Each row is a point on a tangle of strands that fork and nearly touch. The rows are in no order.
Two points are linked if the straight distance between their rows is under 21.2. Some points are linked to none.
k_236: [  6  20  10  14  10 -15  -5 -35   3]
k_126: [  5  -7  -9   1   1 -17 -17  14  -2]
k_250: [ 15  32  -3 -24  20 -11  -3   6  -9]
k_728: [ -8  -6  -7  -9 -12   5   3  17  -9]
k_687: [ -5 -15  -8   4 -14  -6  -8   8  -3]
k_456: [ -5 -34  -3  25 -11  -5 -23  15   8]
k_926: [  6  16   0 -23   8   3  -4 -23  -1]
k_352: [ -4   5  -6 -30   0  18   2  -2  -5]
k_842: [ -8 -23  11  20 -16  11  38  29   3]
k_790: [-13 -11   9 -10   6  46  47   6  14]
k_211: [ -4 -29  15  27 -15   8  40  27   8]
k_9: [ -6 -10  -3  -5 -18   2  -5 -14  -2]
k_824: [ 10  15 -10 -20  10 -15  -7  23 -13]
k_116: [ -3 -17  -9   7 -10  -5  -9  23  -3]
k_265: [ 13  22  -6 -21  15 -14  -5  13 -11]
k_216: [  8  24  -5 -36  20  10  -1 -12  -2]
k_828: [ 12  18   3   6  10 -20  -8 -15   0]
k_873: [ 18   7  -5   2  28 -25 -24  33  -1]
k_105: [  5  34   7  33  28 -19  -9  -5   1]
k_809: [  1   1  -6 -11  -5  -6  -8   4  -7]
k_231: [  5  14  10  23   7 -20  -8 -34   4]
k_392: [  4  17  -8 -37  17  17  -2 -12  -1]
k_704: [  9  28   7  26  23 -21  -9  -9   1]
k_658: [ -4  -5  -1  -8 -14   2  -6 -25   0]
k_335: [  9   7   0   5   5 -20 -12  -9   0]
k_103: [ -6 -29  -4  20 -18  -8 -18   1   5]
k_26: [-15  -9   0  -8 -19  26  13   1  -3]
k_460: [-14 -13   9  -1 -14  34  34   8   4]
k_889: [  0 -23  -4  21 -11 -17 -22  -9   7]
k_543: [ 15   4 -10  -4  21 -22 -20  35  -5]
k_738: [  6   5  -5  -7  -1 -13 -10  -5  -4]
k_556: [ 11  23   6  17  16 -22  -9 -13   2]
k_150: [-13 -10  -2 -10 -18  23   7 -10  -1]
k_306: [ -2   9  -7 -35   7  19   0  -8  -4]
k_403: [ -9 -13  14 -13  16  43  58   6  21]
k_652: [-14 -12  11  -6  -6  40  39   6   7]
k_646: [  5 -10   5  26   0 -25 -19 -26   9]
k_715: [ 12   8 -12 -12  13 -20 -14  34 -10]
k_997: [  3 -19   1  25  -6 -21 -23 -18  10]
k_271: [-12 -16   5  11 -19  17  29  24  -2]
k_583: [-13 -15   3   5 -19  18  22  17  -4]
k_111: [ -9 -31  -4  23 -15   2  -5  26   3]
k_429: [  8  37   9   8  19 -10  -1 -23  -1]
k_244: [ -6 -35  -3  24 -10  -1 -17  26   7]
k_489: [ -7  -5  -1 -17 -10  16  -4 -30   3]
k_669: [-15 -12   5  -1 -19  29  24   6  -1]
k_284: [  6  31  10  13  15 -11  -1 -31   0]
k_877: [-11  -7  -3 -16 -13  22   1 -17   0]
k_311: [ 13  31  -3 -32  19   0   0  -3  -7]
k_563: [  5   1   7  23   1 -22 -14 -32   7]
k_701: [ -1   4  -5 -22  -5   6  -2   1  -8]
k_181: [ -7 -14  -7   3 -20   1  -4   2  -3]
k_677: [ -8 -23  -7  13 -14   1  -1  28  -2]
k_76: [ 12  36   7  -5  19 -10  -1 -17  -2]

A fork is a point with three links, a tip a point with one. Leave the first point through the second and follow the links. Name the first fork or tip that comes.
k_211 / k_842 | k_669
k_311 / k_250 | k_873
k_828 / k_556 | k_105
k_669 / k_583 | k_211
k_460 / k_652 | k_403
k_646 / k_563 | k_76

Name the points in between on the shortest way along the links from the first point to the second, in order.
k_150 / k_211 | k_26 k_669 k_583 k_271 k_842
k_543 / k_250 | k_715 k_824 k_265
k_828 / k_306 | k_335 k_738 k_809 k_701 k_352
k_103 / k_687 | k_456 k_244 k_111 k_677 k_116
